Each row is a point on a tangle of strands that fork and nearly touch. The rows are in no order.
Points whose rows are less than 85.1 apart are linked; no others are. Some points are linked to none.
lukel: [ -1  21  -3 -12 -16  -1  -4  -4  21   6   6  -4   4  -2   8 -21 -12  -9
  -4   7 -31  -7 -12 -12  -5  24   2  27  33  20  -6 -17 -21  -1  16  -3
  -9   3]
Gur: [ -4 -10  17 -17   1  -5  20 -13 -14  36  -8  18  13  33   7  19   8  13
   6  25 -20  -9  25  -6  19  11  21 -11 -27   3  -8  -6  10 -18 -26 -11
  18 -14]
Daluz: [ 15  35  -2 -12   7 -22  -2  16   2   8  -2 -26 -23 -14  10  -5  -1   9
   5  -5   1  -5 -13 -24  -8  -5  -6  -1  -2   1   1  45   9  -8 -11  -8
 -24  -2]
Dube: [ 14 -23  -6 -13   3   8 -22  29  10  44  -9  17  14   9  12  20  15  34
  -8 -15   6   3  41 -18  13 -35  -5  -2 -29 -10  12  14  12  -3  -8   0
  -4   9]
Zuga: [ 11   6  15  38  15   7 -25  -2  24   0  10  -8  -5  -1   6 -29   8 -25
   6 -28  -6  -2  15 -18  23   9   6   1  -8 -17   9  -2 -27   4   7   3
  20  19]
mived: [  2   8  34  34 -10 -13  23 -31 -28   6   0   7   2  20  -6  -1  -4 -14
   7   1  -3  -8  -9   7   8  14  12  10 -12 -12 -11 -22  -7 -11 -26  -3
  14 -22]
povar: [  0   5  -2  40  20  14   6  -5 -21 -17 -13  17 -27   5  -5   5  17 -15
  17 -35   4 -10 -39  15 -11  -5 -10  36  -1  -4  -4 -19 -14   9   4  25
  -4   3]
fitik: [  9  15  18   2   7   0   4 -12   5 -20  59  12   7   1  -3 -14   6  -9
   0   3 -12  -1  12   6   5   9   7   1   2   2  -3   2 -12   5 -10 -13
  17  -8]
kemad: [ -7 -19   3   5  20 -17  24  10   2  -6 -16   7   0  -4 -16   1 -19 -13
 -10  11   7  -8  -3 -16 -23   9  -8  -3  13  -7  -5   3 -10  23  24  26
  -5  12]
Kad: [  7 -26 -22 -12 -11   4  -7   5  19  14   8  20  17  17  -3  -4   7   7
  -1   2  10  17  25 -12  22  -4  20   8   1 -11  14  24   5 -22  -3 -13
 -17  18]
zezu: [ 11 -17  -9 -10  -7  22  -4  12 -16  13  19  -3  -7 -16  13  -8  22  -4
  17 -13 -17  11  43  -3  13 -21   7   0 -18  -7  10   2 -10 -13 -10 -36
   4  23]
maku: [  1 -12 -13 -28 -18  18  20 -23 -12  24   9   3  27  10   4   0   9   9
  19  -3  -2   5  20  18 -13 -15   8  12 -12   0  -5  -2  -4 -35 -26 -38
  -3  -3]
Beli: [ -6 -15   3 -15  -4   4  -7   7   3 -15  -2 -24 -23 -49 -11  -2  -7  12
   8  -3 -11  10  22  25  -7 -17   0 -29   2   6   0   1   8  11   6  -2
  21   3]
vad: [ 12  -4  -9 -24 -11  29  -3   2 -30  17  12   7 -19  -8   2  25  15  17
  18   1  -1  -7  35  -6   4 -20   0 -19 -18 -10   1 -11 -19  -8 -14 -16
  13   9]
tek: [-30   1 -35  12   9   7  -1   7 -35   6 -35  12  -9 -12  -1  17   6   1
  19 -20  26   9   0  10   2 -22  -3   4   9   3   1 -11 -15   7  -2   2
  -1  36]
Gotis: [-31  30 -41 -17   4 -14 -19 -12  19  14 -31 -21  -9 -15  -3 -23  -1   7
   8  12  16   6 -10   3   5   5 -17  -1  12   3   7   7  -6   8 -10  14
 -10   2]
Lozi: [-12   7  15 -10   7  17   5 -17 -15   3   8 -18  19  -8   3  -1  -1  -5
   0 -24   1 -11   8  -2  -8  13 -11  13  -4  -3 -20 -30 -46  11  18   0
   2  -6]
bemad: [ -2 -14 -16   1  -8  -3  -9 -11  19  -1   4 -13  25 -16  -5 -18 -11  -8
  -8   8   9   6  12  -8  17  30  -2  -9  21   5   7 -19 -24  10  37   6
  -1  19]
zepi: [ -1   6  -7   1   6  -1  17  13 -32 -13 -49 -10 -27  -5   1  26   7   2
   1  -7  -8 -11 -40   1 -39  17   2  19   5  17  -5 -21  -1   6   6  19
 -22   0]
Fozif: [ 16  -1   3  -2 -13  -9   5  -6  12 -15  17 -17  -9  -2  -3   3  -4  17
  11  21 -36 -25   2 -20   7  -8  -2 -39   0   9  -9  20  24  -8 -12 -14
  14   6]
nop: [  1  11   6   3 -11   3  -3 -38  -1  -6   9  -2   8 -13 -10 -18  -5  -7
   8 -15   7 -20 -17  -2  -8   9 -34   8  23  -9 -22 -22 -28  13  13  -2
   7   0]
Midum: [  4 -18 -11  -1 -24  28 -12 -26 -12  10   3  -6  22  15   1   2   6   4
  12 -26   3  -5  11   5   4 -26  -7   9 -14 -17 -14 -14 -20 -28 -22 -32
   8   7]
tegib: [ 10   4  17 -13  20   1  -3  17 -13 -19  24  20 -19  24  -6  18  12  -3
 -10 -12   8 -13  22   6   4  18  19  -6 -20  -6   0  -9  -8  19  -7  23
  27  -4]
Kugo: [ 11  -7  10   7   3 -18 -14   2  31   1 -20 -31   8 -16 -11 -33  -7   2
 -10   6  -5   9 -19  -5  -4  16 -10 -17   4 -15   8  21  18   4  13  11
  14  14]
Koraf: [ -2   3  30  60 -28  16  17 -33  -6 -18 -20   5   5  -5 -11   2  -8  -6
  -4 -16   0  -2 -56   0 -17 -14 -36   3   5  -9   4 -31  11 -10  17  -1
  -7 -22]
peva: [ 15 -17 -41 -36 -34  10  -1  -4   4   5   4 -11   6   7   4  -3   4  17
  17   8   1  -2  18   5  -7 -18  -3 -14  -4   1 -15  16   8 -41 -20 -30
  -4   2]
kelup: [ 12 -22  15  -4   4  13 -15   3   9   5  14  -1  14  28   5  28   3  13
 -10 -16 -17   2  24  -6  23   2  32   0 -15   6  16  -5  24  -8  -9  -6
  10  -8]
sov: [ 12  18   1 -18   4   1 -16  -4  -3 -28  51  -4  -8 -23   5 -18  22   7
  10  -5 -11  -3   6   9  17 -10 -14 -19   6   6  -3  18   6  -1  -7 -25
  14  -4]
Fale: [  3   6  -7 -33 -40  13  17   3   8   9  16   8 -19 -19  19  -3  12   4
  15  11 -25  20  19   2 -40 -18  13  17   0  11 -30  17  14 -24 -29 -36
 -10  -5]
pigo: [ 20  -1  26  11  -4 -10 -23  -4  26 -16  24  -3  -3  25 -12  -5  -6  -2
  -1  -9  12  -6 -24   8  32  14   1   3   4  -8  13   7  10  23   9  23
  19   7]
nutus: [ 12  -5  25  23   8   0 -14  10  13 -18  19   5  -6  49  -1   8   5 -18
  -7 -11  13 -11  11   4  28  12  19   7 -26 -21  -1   8   4  14  -2  20
  15  -7]
Fafa: [ -2   0  28  39 -29  11  -6  -9 -33 -24 -33 -16   2   1  -2  21  -2   3
  -7  -1   2  -3 -44   0  -6  -6 -32   5  -1 -13   0 -21   5  -9 -13  -4
 -17 -11]
sogo: [ -8  28  10 -21 -20  -9  19 -19  -4  17   6  14 -12  -4  12  14   2   1
  13  10 -23  12   5   0 -33   1  23  16  17  16 -14   6  18 -24 -36 -35
 -14 -24]
fak: [ 24  -8  33  37 -36 -15   4  -3   3 -18 -12  -1 -40 -22 -18  -8  -6   5
   4  12 -13  -1 -33  -2 -26  18 -12  -3  15  -8  -6  -3  20   6   2  11
  -2  -9]
Fevog: [-14  21  -3 -30  16 -34 -25  20  19   6  16   3  12  -9  10 -29  11  21
 -10 -11  13   0  13 -30  19  11  -8 -13   3   4   7  28  20   3  18  -5
 -17  -1]
detab: [  8  10  -9  22  31   5   2 -13  29  18  -5  -1  -1 -10   8 -24   0 -13
   5   9   2 -18 -45   5   8  12 -19  12  11  -8  -3 -15  -8  30  29  26
  -5  12]
rir: [ 11  18   2 -48 -17 -23 -13  -1  13 -20  11  -8 -11   1  -4 -16   1  18
  -6  17   1 -15  -2  -9  -2  21  -9 -25  20  -4  -6  16  -5  -5  -5  -9
  11  -8]
veva: [-22  10 -24  20  21 -13  18   0   0   4 -52  -5 -29 -30 -10  -5   1  -5
  13   6   3  -3 -37  10 -23   3 -12  -3  14   8 -10  -8  15  35  15  28
  -8  22]
Napob: [ -3  16   2  19 -12   3   7 -32   1  -8  -4  11  27  33   7  -9 -15 -27
 -17  11  20 -14 -48   0   4  11 -23  22   5  -6 -12 -12 -24 -17   2  10
 -15 -14]
gan: [ 11   0  10   4   6   3 -22  12   4  10  -2  -1   8  28   1  31  -3  18
 -23 -18  10  -1  -3 -11  25   7  14  23  -4   2  13   1   6   0   3  21
 -20  -1]
nes: [-15  12  16  -3  10  -7   0 -13   1  29  13  14  40  16   9   2  -5  -6
 -13  -9  -7   8  26   1   8  24  27  33  -3  15  -4 -20  -6 -10   5  -3
  -4 -22]
Fudor: [  2  -4   8   4  -5  17 -18   8 -21   9 -21  12   9  29   3  46 -14   4
 -18  -2  13 -15   0  -8  16 -14   7  18 -14  -9  -4 -10  -1   4 -15  20
  -2  18]
poku: [  1  12  29  25 -10  -2  38 -15  28   2   1  -8   3 -25  -4 -11 -17 -25
  -8  12 -24  15 -33  -6 -56  11   4  -5   9   2 -21  -2  11  -6  16 -10
   2  -9]
Mez: [-22  28  -3   5  16 -16 -17   2  21   6   5   1  -4 -27  -3 -56   5  -5
   2  13 -23  18   7   5   9  -4  -6   9  19  10  12  15  -2  19  18   7
   6  14]
det: [  9 -15  -1 -41 -14  22 -11   2   6  11  11  -1   9  13   5  35   0  29
  -5  10 -16   2  23   9   3 -12  26 -14 -16  16  11   3  18 -18 -10 -12
  15 -19]
rimap: [ 26  -8 -14 -50 -25  17 -15   9   0  35  14  25   0  -8  28  -6  31  16
   9  18  16   1  41   6  28 -28 -10 -17 -40 -13  21   7   2  -8  15 -21
  -4  15]
vobaf: [-16  25 -20 -22   0 -26 -19  -7  22   4 -13 -24 -16 -19 -15 -34   7  15
  12   4  11  19   1  13  -2   1  -4 -18  -5  -1   8  38  20  -2 -17   3
   6   0]
dubeb: [ -2 -17  17   0 -14  19 -14   5 -13 -12   3 -23  -8 -31  -2  -3   0   4
   7 -25 -25   9  15  16  -6  -7  11  -2  15  11   8 -24  -7   9   4 -14
  22   3]
Fonel: [  6  18   5  -6  -7  12   4  -4 -32  17 -37  15   1  23  -2  52  -4  -3
 -10  14   5  -4 -26   3  -9  -4   7  34   2   6   2 -15   2  -1 -11   5
 -26   2]
moso: [  3 -13 -15   3   6  17  -4  12 -31   2 -11   5  -4  -4  -8  29  12  -2
   7 -25  22   1  24  -3  -2 -10  12 -11 -12 -10   2 -16 -26   2   0   2
  12  26]
ded: [  0 -21  21  33  14 -15  27   3  -5  -2 -30  -3  32  19  -8   8 -20 -17
 -29  13  -1   1 -36  14 -21  21  -2  10 -10  12   8 -22  22   7  29  26
 -20 -20]
doki: [ -3  -1   0  26   4  -6  19  13 -28 -18 -61  -5 -17  -6  -8   8  -7  -9
  -3  -9  -6 -15 -42  10 -30  -8 -19   6   5  10 -14 -16  13  30  28  16
 -14  12]
pip: [  4 -25   1 -16 -16  -5  18 -26  20 -22  12  -9  16   3 -19 -10 -14  -1
   0  19   2  -1 -12  18 -20  12  -4 -16   9  -7 -11  -2  -3  -8  -6  -7
  19 -16]
sotul: [ -9  19 -19   0 -13  -2  -8  12  12   1  12   3 -13 -28   1 -36   0  -9
  15   8 -13  25  14  12   4 -19  10  13  16  10   7  30   4 -14  -1 -15
  -1   9]
nudu: [  8 -27  22  42  -3  14  -8 -24   0 -24  -4  -3 -19 -16 -13   3   6   0
  20 -41  -1  -2 -15  -1 -11   1 -17  -4   1 -24   3 -23  -8   1 -12  -9
  22 -11]
Lume: [  1 -33   9   3  -6  -5  13  -8   5 -20  -7  -4  25  27  -5  10 -14   8
 -15  15  11  -6 -11  -1   9   8   1  -8 -11 -11  -3   9   1 -18 -17   6
   0 -18]
des: [  2 -16   2  13 -14  11  10   2 -20 -16 -14   5 -21  14 -16  34 -13  14
  10  -8  -2  -4 -17  15  -5 -23  11  14   3   1  -2   1  23  -9 -27   6
   4 -15]
Zofom: [ -8 -24  12  27   9   1  13  -3 -41 -22 -38   7   6  32  -2  32   0 -20
  -5 -33   5  -1 -11  19  -8  -4  15  -5 -19  -2  -2 -26  10  -2 -18  -9
  24 -11]
Fibu: [ -4  -7  -6  18   4   0 -12 -13   4  -6  -7 -15   5  -5  -3   4   4  -7
   3   2  32   6 -13   1  13  28 -11 -19  15 -12   2 -19 -27  17  10  15
   6  34]
voba: [  3   7 -24 -55 -35   8   7   6   5  -5   9 -12  -6 -20  17  -2   2   6
   5  19  -9   6  30   0 -26   0   5 -15   0  11 -25   8   0 -30 -13 -37
  -9  -7]
pep: [  8  14 -10 -17 -24 -23  12 -10  26  -7  -5 -15   4  22   3   2 -23 -12
 -13  15   5   1 -24  -7 -15  17   9  13  19   5  -4  23   7 -23  -2   0
 -25 -17]
pes: [  7  -9  13  17  34 -18  31 -12 -34  -8 -15   9   5  11 -16  16  -1 -15
  -9 -22   1 -10  -9  23 -28  12   9  -9 -20  12  -1 -16  17  13 -11   1
  21 -14]
zamo: [-10   4 -30   9  12  -3 -16  17 -26  21 -41  10 -21   0  -8  17  -2  16
   8 -13  15   7  10  13   4 -38   4  -5  -9   2  13  11  15   8 -22   6
  14  29]
Guviz: [ 13   2   0  10  -1  -4 -11 -17  -6 -13  22   6 -27 -24 -20  -5  14   0
  20  -1  16  11   8   9   8  21  -7 -21  17 -11   8 -11 -10  24   6   7
  18  20]
zuf: [ -5 -27  -5  14  23  -9 -12  -9  21  -3  -6 -16   5 -17 -21 -28  -3 -14
   3  -2  14  25   3  19  17  -1  -7 -19  -2 -18  23  12   6  14   1  12
  24  13]
Zabi: [ 13   4  19  23  -7   6 -10  -7 -15  -5 -32 -35   3  -2   2  26  -4  12
 -16 -12  -2 -10 -30 -15  -3  10 -10   2   2   5   6 -26 -15  -2  -7   8
 -10  12]
pafes: [  1 -22 -17 -32   6   8  14  36 -17  16  21  32   9  -6   2  14   8   6
 -12  -1  12  14  55  -7  -2 -10  15   2 -22  -5  10  -1  -6  -5  12  -5
 -16  -6]
togem: [  9 -18 -16 -37 -20  12 -22  12  10  22  24  30  17  19  22 -11  33  30
   9  11  -1  -9  42 -23  40 -11 -11 -27 -20  -2   9  18  28 -22  17 -23
   0  12]
duna: [ 11 -11  23  34  24  12  -5   3 -10 -12 -20 -13  10  11   3  -3   5 -24
 -16  -7   7 -10 -33   6  -1   4 -31   7 -21 -22  -4 -16 -11  22  16  29
  -4   3]
palid: [  5  16 -17 -48 -13 -17   2   0  22 -12  14  -9  -6   7   9  -9  -3 -11
  -9   9  -4   8   9  -2 -26  24  15  -2  27   7 -10  12  -6 -23 -11 -25
 -13 -16]
kiku: [ 10   6 -27 -53 -25   3 -25  11  21  19   2  16   9  -5  11  -2   6   6
  -7  11  13  15  24  -6  14   5  16  11  20   5  16  19   7 -14  18 -14
 -25  16]
vuv: [-10  19  28  34 -14 -10  13 -36 -22  10 -26   0  29  20   6 -13  -9 -15
  -5  -1  10  -1 -40  17   5   7  -9  20  -7  -9  -9 -24  -8 -27  -9  -6
   3 -33]
Fir: [ -2   9   8  41 -23  15  17 -35  19 -16 -16  -1   1 -25 -13 -20  -7  -9
   6 -23 -10   3 -45  -6 -16 -12 -18   2  23  -8   5 -16  -3 -24  13  -3
   9   0]
zuz: [ 20   7   7  10  12 -10   5   1 -17 -25  19  19 -40 -22 -22  15   8  10
  13  -9  -7 -11   3   2 -16   6  -5 -19  12   5  -1  -2  10  22 -12   5
  16   6]
ran: [ -2 -17 -18  -7   3   7 -33  10  -1  -1  15   1 -11  -2  -2   3   1   7
   5   0  30   1  47  13  55 -11   6 -41 -27 -11  15   1   6  15  16   9
  23   3]
sugi: [  2   0   8 -16  22 -14  30  11 -19   5  16  25  -2  29   2  19  12   7
  -2  28 -17  -5  24  -6  -2  10  24 -13 -17   5   5  13  12  -6 -22  -8
   7 -16]
voku: [  2   5 -12 -29 -12   2 -17   9  13   0   9  -5  13   1   4 -16  -2   8
 -13   6  -4   5  17 -11  19  28  14  18  24   8  14  -9 -18  -7  22   4
  -4   7]
leza: [-21  -2 -13  31  18   3 -33  13   9   5 -27   3  -6  22   9  -4   8  -9
   4  -9  26  15  -1   9  42   0   3  21 -12 -15  13   5  -8   6  -7  29
   4  28]
lor: [ -4   5 -27   6  34  -2  -6   3  33   9  -6  -7  12  -1  22 -22   3   3
  -3  -2   8  -5 -30 -13  19  21 -15  17   8   6   6   7 -11   3  16  21
 -30  -3]
ruzed: [ -7   7   6 -26   9  17  -8  27 -13 -28  48   5 -16  -4  18 -14  44   9
   6  21 -18   5  16   7  19 -28   1 -31  -3  15   7  18  13   6  -4 -17
  17  -7]
nelu: [  4 -29 -13 -12 -14  18  -3  -6   1 -15  35  -6   2  15   4  -7  10   3
  16   4  -8 -16  31  -3  33  -6  -9 -29 -17   5   0   1  -4 -15   1  -9
  22  -6]
Naril: [ -9   6  -1  15  -7   9  13   6 -26  -4 -29  22 -38  -3  -7   0  11   0
  17 -13 -16 -15 -21 -10 -22   8   0  39  22   3  -2 -26 -10   6   1  14
 -16   8]
Zib: [ 11  14   0 -20  10   0 -29   1   2  -5  31  -9 -14   7   4 -11  19  19
  24 -22   7 -17   3  -3  35  -7  -2 -14 -15 -10   4  30   6  -2 -18  -4
  12  -7]
Pume: [  1 -15   4  19  15  -8  38  -6  13   1 -19  -6  19   4   0   8 -19 -21
 -12  20  13  -9 -43 -10 -26  21 -22  -4   8  -3  -3 -18  -4  20  37  15
 -23   5]
didi: [ 10  17  10   5  -9   0  15  -7   9  -2 -15 -15 -14  -1   2 -10 -19 -21
  -5  20 -12  -7 -52   8 -28  11 -16  22  14   9 -15  -4   3  12  11  21
 -29 -28]
mir: [ 17   8  42  27   7  -9  18 -30  -2  -1  35  14   3   7 -12 -20   1 -19
  -8   4 -15  -6 -16   6 -10  18 -11   3 -11 -22  -9 -11  -9   4  -8  -3
  20 -15]
vur: [  4 -20  -3   1 -14  12  16  21  -3   0  -4 -10 -37  -4  -6  19   6  17
  21  11 -40 -16   8 -16 -13 -23   1 -29 -18  14 -16  14  19 -12 -23  -3
  19   0]
ruga: [ 37   9  22  27  -1 -11   3 -15   5  -8  16  -1  -2  21 -16  14 -13 -14
  -9   9  19  -7 -48   6   9  16 -11  -2   4  -4  13  -3   7  23  10  23
  -7  -1]
kura: [-25  27 -15 -12  17 -20 -35   8  15  20   6  -4  13  -6   3 -54  12   6
  -3  -5  -7  10  23 -15  27   6 -10  13 -10   3  15  17  -2  11  11  -1
  -2   7]
gimu: [-12   4   3   8 -18   6  13 -16 -11  -1  -8  -2   8   9  -8  11 -24  -3
   7 -11  -5  -6 -19   7 -11 -26   1  30   9   3 -11   5  -5 -11  -9  -4
  -8 -11]
Kugis: [ -8 -31 -21  -6   2  24 -11  13   3  33 -21  -2  34   0  14  27  -4  23
  -5 -21  21  17  25  -3   0 -32   1  16 -10  -2   3   5  -5 -12  -2  -5
 -14  21]
fitok: [-13   0 -14 -11  23 -16  -4   9  12   2 -15 -15 -12 -37 -24 -16   6   7
   6   3  11  30  16  24  -8   6   4 -22  -2   4  18  13  13  18   1  13
  11  10]
Zosa: [  3  18  13 -13 -12  -9  15 -30 -20   8  11   9 -11   4  -5  20  16  18
  16  10 -10   1   4   7  -5  30  16   1   8   4  -2 -10  14 -23 -41 -21
   2 -30]
givo: [  2 -15   5 -43  -8  24   3  29 -15  14  31  37   2   3  23  12  24  13
 -15  27 -21   5  57   0   3 -27  15  -3 -23   6   5  -2   2  -2   7 -17
   6  -8]
voni: [-28  -4 -18   8  19  18   0   1   5   0 -20  -3  21  12  21   5   0  -1
  -3  -6  13 -18 -29 -11   9   5 -11  29  -2   4 -12 -17 -27   4  11  25
 -25   4]
Renud: [-14  -7 -13  13  15  -1 -43  12  17   5   5   2   6  12   4  -6   8   2
   0 -24  37  15  25   4  51  -6   1  -5 -20 -19  14  19   4   8  -4  11
   9   7]
kuga: [ -4 -40 -13  10   0  13  -7  -9   6 -14  18 -11   8  -4  -4  -8  -9 -11
  14  -4  15   6  29  14  32 -16  -8 -25 -11 -15  -1  -1 -12   4   4  -1
  20   8]
vot: [-13  10 -13   9  -3  -4  18  13  -4  -8  15  11 -25 -43  -4 -14   0 -12
  23  -5 -15  22  13  -1 -30 -16   6   9  28  11  -8  13  -8   4   0 -17
 -13  11]
Vobu: [ -3   4  -6  -8  -7 -10  12  16  11 -18  19 -12  -9 -21   9   1  -4   5
   5  31 -20  12  22 -24  -8 -10  23 -43  14  15 -16  26  14  -2  -3 -18
   2  13]
sinet: [-20  26 -30  -9  33 -12   5  12   5  14 -24  -5 -30 -28   8 -13  -1  -1
  14  10   2  -2  -3  -2 -12  11  -7   1  16  19   3   2  -6  25   8  20
 -21  10]
Rebov: [ 14  12   9  26   7 -11  -1  12  -5  14  -3   4  13  32   2  16 -17  -5
 -27  11  -6 -14 -18 -16  20  16   3  29  -8  11  13 -10  15   9  21  26
 -42 -17]
Zez: [  3 -10  23  46  -5  11 -12 -10  -5 -33  -2   7 -15  29 -10  27   9 -29
  -2 -21  29   0 -25  24   3  15   7   7  -7 -13  -8 -30  -9  14 -14  17
  21   9]
zake: [ -5   5  -4 -21   2 -11  28   0 -15   9   2  19   2  11  -8  31 -15   1
  -8  12   7  -3  19 -10 -18   6  28 -11   5   6   2  -9 -11   3  -7  -1
  -4  -9]
zore: [-36  -2 -25   2  17 -12 -15  15  -9  18 -27   0  13   0  10   7 -18  24
  -7  12  40   2  -6   0  13 -20 -29  -1  -8  -7   1  17 -11   0 -16  18
 -18  11]
lur: [ 11   9  30  31  -1 -17  26   0 -14   5 -23  -9  10   9  -8   3 -25 -24
 -12  11 -17   3 -21  16 -15  -2  20  17 -11  15   5  -3  26  -4   0   9
 -15 -31]
kazum: [ -5   4  14  -6  38  -7  28 -12 -10  -1  13  18  10   6 -11  13  -4 -20
  -5  -8   9  -4  -4  26 -30  30   6   3   3  15  -5 -26  -7  25   9  13
  11  -9]
nosuk: [ -4  -9 -13 -30  13  -7  22  33  -5  -1  13  13   3 -13   5  27 -10  12
 -17  16   6   7  41 -17 -23  -1  19 -30  -3   6   1   5  -3  -1  14  -3
 -12 -15]
bar: [  9  -7 -10   0  -3 -19   6  -4  15  -5  10   4  16  22  -8  -8 -14   2
  -7  12   9  -6  -7 -22  16   0   1   9  -1 -11   6  32   7 -23  -5   2
 -15  -4]
Votum: [ -7   6  -5 -33  10 -25   6  27  17   9  14  -1  -1 -13  12  -2   1  20
 -18   6   8   2  25 -39  -8  15  -4 -27   5  -1   1  29   1   0   9   5
 -20 -14]
fiz: [ 18  31   5   3  13  -4 -21   2  -9  -1  10 -14 -27  -9   0  -5  20  12
  11 -30   0  -4 -17  -7  15   7 -11  15  -8 -13  14  24  -6  -3 -18   9
  -4   3]
tun: [ 19  -4  10  28 -17 -14   9   8  -7 -20  -7   7 -37  -1 -22   8  -8   2
   5  -2 -21  -6 -15  -1  -6  -6   8   9  13  -1   5   7  19   8 -16  12
   5  -1]
seb: [  1   9   3  17  10  19  11 -30  18  14   0   5 -10 -16   9 -17   8  -4
  19  -6   0 -18 -59   4 -19  11 -41  18  18 -19 -15 -31 -16  21  27   8
  -3  -2]
gub: [  9 -14  20  12  17  -7   1 -10  31  11  21  -7  40  -9  -4 -17 -19   0
 -32  -1 -13  -5  -6 -21 -18  19 -19   7   3  -1  -5  -7   1   8  33   4
  -2  -9]
suto: [  2  31  24   7  13   4  -4  -1  -7   8  40  12  12  21   7   0  12 -11
  -8  -4 -15  10  25  -5  11  15  31  23  -8   6   1  -9 -10  -1  -5 -14
   3   6]
faz: [ 10  24   6  35   4   7   4   3 -56   0 -31   5   0  33   6  28   8 -24
 -16  -2   3 -13 -25  12  -2  13   1  20 -19  10  -2 -31  -1   6  -5  10
 -29  -3]
voge: [ 11   7  27  17  18  -6  23  -1  18 -13  26 -15   9 -24   3  -9   5  -7
 -17   9 -35  10  -6  -6 -39  -1   8 -11   4  11 -13  14  14   3  -9 -18
  10   0]
gep: [-17   2  -8  30  -8   3 -12 -19  15  -7 -28 -11  -1 -21 -13 -35  -9  -2
  12 -17   3   6 -31  12   3 -18 -24   5  21 -15   1   5  -8 -13  -5   8
   8   4]
Piv: [ -4 -11  12 -34   0 -11  21  -3  19  -8  14   1   5 -10 -15  -6 -21  -5
  -8  20   2   2   0   8 -34  14  -6 -13  22  -3  -9   3  -3  23  11  16
   0 -12]
sagip: [ -3  -2 -14 -49  -6  -1 -21  27   4   0   6  -5  -8 -28  12 -12  17  25
  -3  21  12  17  31  10  21  -7  13 -28  -9   4  25  22  16 -16   8 -10
   6  -9]
muv: [  7  -2   5 -21  17  20  -4  21 -14 -24  47  18 -10  12   7  19  23  -2
   1   3 -10   0  32  24  17 -14  19 -20 -15  18  10  -3  10  18  -4  -1
  29 -13]
dobir: [ -6  12   1  -8   4  -4   3 -14  34   2   9 -14  29 -23   8 -25 -22 -16
 -14   8 -21 -12  -8 -12 -29  15 -21   0  33  21 -19 -16 -11   4  37 -14
  -5  -2]
tena: [-10 -14 -24  -1  18  -4 -20  35  -3  23 -21  10 -14  -3  -7  -6   4  10
  11  -2  -3  15  47   7  13 -31  13 -13 -20   2  31  14  24  11 -11  -8
  26  14]
vasu: [ 16 -11  30  40  -3   2  11 -25  -5 -12   7  18 -10  19 -24  17  -7 -19
  -1  -5  19  -3 -47  26 -15  11 -18   2   5 -15  -4 -23   1  28  11  18
  15   7]
Bez: [-22 -14  -3   4 -22   9  -9   1  -4  -2 -33 -13  14   9  -1 -11 -18   8
   5  -7   5  -1 -16   3  11 -27 -18  22  12 -12  -9   9 -18 -13 -12   3
   4  13]
vit: [  2   0  11  14  -9  22 -24   2   1   4  12 -15   5 -12   6 -18   4 -11
   4 -30 -23   4  18  -4  18  -8   8  16   4  -3   7 -11 -22  -8   6 -18
  14  15]
Lapi: [ 12  -6  24  19   9 -15  33   5   7  -3   2 -14   8   6  -5   7  -8 -10
  -8   7 -28  10  -8   3 -21  -2  27   5 -19  11   3  18  27 -21 -21  -8
   1 -23]
mosaz: [-14  13  15 -14  19 -19  18 -17  -7  20   3   5  20  20   4  19 -19  -4
 -12   1  22  -2   1   8  -5  24  12  15   2  13  -7 -15  -3   1 -13  13
  -9 -30]
surub: [-12  17  -7 -19  20   4   0  12 -11  17  16   1   6  -4   5   3  -9   2
  -2  -7   6 -18  25 -17   2   0  -9  17   4   5 -11 -12 -32  26  14  13
 -16  -4]
Kotaf: [  1  11 -23 -39 -13  -3  -5  22  11  20 -13  16 -23 -11   2  20  -3   3
   5  14   7  22  20  -6  -8  -9  31   2  15   7   9  22   8  -1   0   7
 -15  14]
tupin: [-18  12  -2  15   0  14  17 -14  -9  -9 -30  -7  17  15  24  -8   0 -13
   0  10  -2 -22 -56  -8  -3   7 -20  28  -3  -7 -14 -23 -30 -11   8  10
 -37  -9]
satud: [-13 -14   4  15  -9  22  -9 -22 -14   4   1   1  32  31   5  39 -10   1
  -2 -11  18 -10   9   7  15 -18  10  -1 -22 -11 -15  -8 -12 -10 -23 -10
   9   7]
zoz: [-12  15 -29 -44  -1 -14  -6  16  13  -2  20  -6   6 -28  22 -37 -10 -22
 -14  18  11  10  28  -1   1  -6 -23  -3  22  11  -4  21  -8  -9  17 -27
 -22  -5]
guso: [  1  25 -19 -24 -10 -11 -16  13   8 -28  27  -5   0 -21  22 -43  15 -15
 -10  23  -5  28  13   1   2 -21   4  -5  24  19 -12  25  11 -21   6 -47
  -3  10]
Poko: [  4 -21 -11  -8   3  -1 -18  28   6  21  -6  -5  -2   1   8   7   0  37
  -4   5 -18  -5  39 -25  26 -27   8 -28 -14   3  12  20  24  -2  -5  -9
  11   6]
fuboz: [ -8 -17  -3  -1  -1   2  22   4  -3  -8 -10 -24 -22 -37 -16   3  -8  17
  20  -3  -9  -5   4   0 -31 -23  -5 -33  -1  -1 -23  18   9   3 -11  -1
  12   1]
fozu: [ -1 -12  -5 -29 -12   1 -13  11  10 -15  40  19  18  28  16 -24  22  14
   1  15 -13 -12  26 -18  33   2   7 -15  -6   2  -1  20  18 -21  11 -22
  10  -9]
moz: [-11 -18  -1  53  13  -9 -16   6  21  -2 -24   7   6  15  -5 -13 -10 -16
 -12   1   6   4  -8 -10  36   7  -3   6   0  -7  19  -7  -2  15  23  30
   6  19]
pizuk: [-16  -1 -32 -21 -12  10  15  17 -10  11 -31   2  -9 -13   0  29 -14   5
  13  -3  26  12   6   6 -27 -29  17   9  16  10  -2   6  -5  -2   4   1
 -15  19]

A fork is a point with three links, a tip a point with one. Leave the first point through the second and follow the links. Name the first fork or tip that comes.
nop / seb -> fitik
poku / voge -> bar
mived / vuv -> surub

Follow the links from the first point to the second, and from the first to the third. Name the last point that the two ways share.
gub / vad / det -> kiku
des / Fozif / Lapi -> kiku
vit / lur / Midum -> bar
Dube / kuga / det -> tek
povar / Fonel / kuga -> fitok

A fork is a point with three links. Follow the links from the first point to the second and name the forks in between, in order.
ruga / guso -> sov fitik mosaz zake nosuk sotul
Fozif / gimu -> Beli vit tek kiku voku tun
satud / Poko -> voba palid bar kiku tek
gub / Kugo -> voku kiku tek vit Beli fitok zuf
zepi / lur -> fitok Beli vit tek kiku bar
Kugis / Zabi -> tek kiku voku tun

Name the points in between on the shortest way along the links from the first point to the second, in order.
mived / Zez -> mir fitik sov ruzed muv tegib nutus pigo ruga vasu
fuboz / Kotaf -> Beli dubeb vit zezu vad moso tek pizuk
Rebov / Fir -> gan Fudor satud Midum maku peva voba palid pep bar Kad kiku voku bemad Fibu Guviz zuz tun des gimu Bez gep
zoz / tupin -> guso sotul Mez kura Fevog Votum nosuk zake mosaz nes suto fitik mir mived vuv Napob
Lapi / Poko -> lur ded Pume kemad Piv pip Lume bar Kad kiku Kotaf pizuk tek zamo tena
Vobu / Renud -> Fozif vur fuboz Beli fitok zuf kuga ran
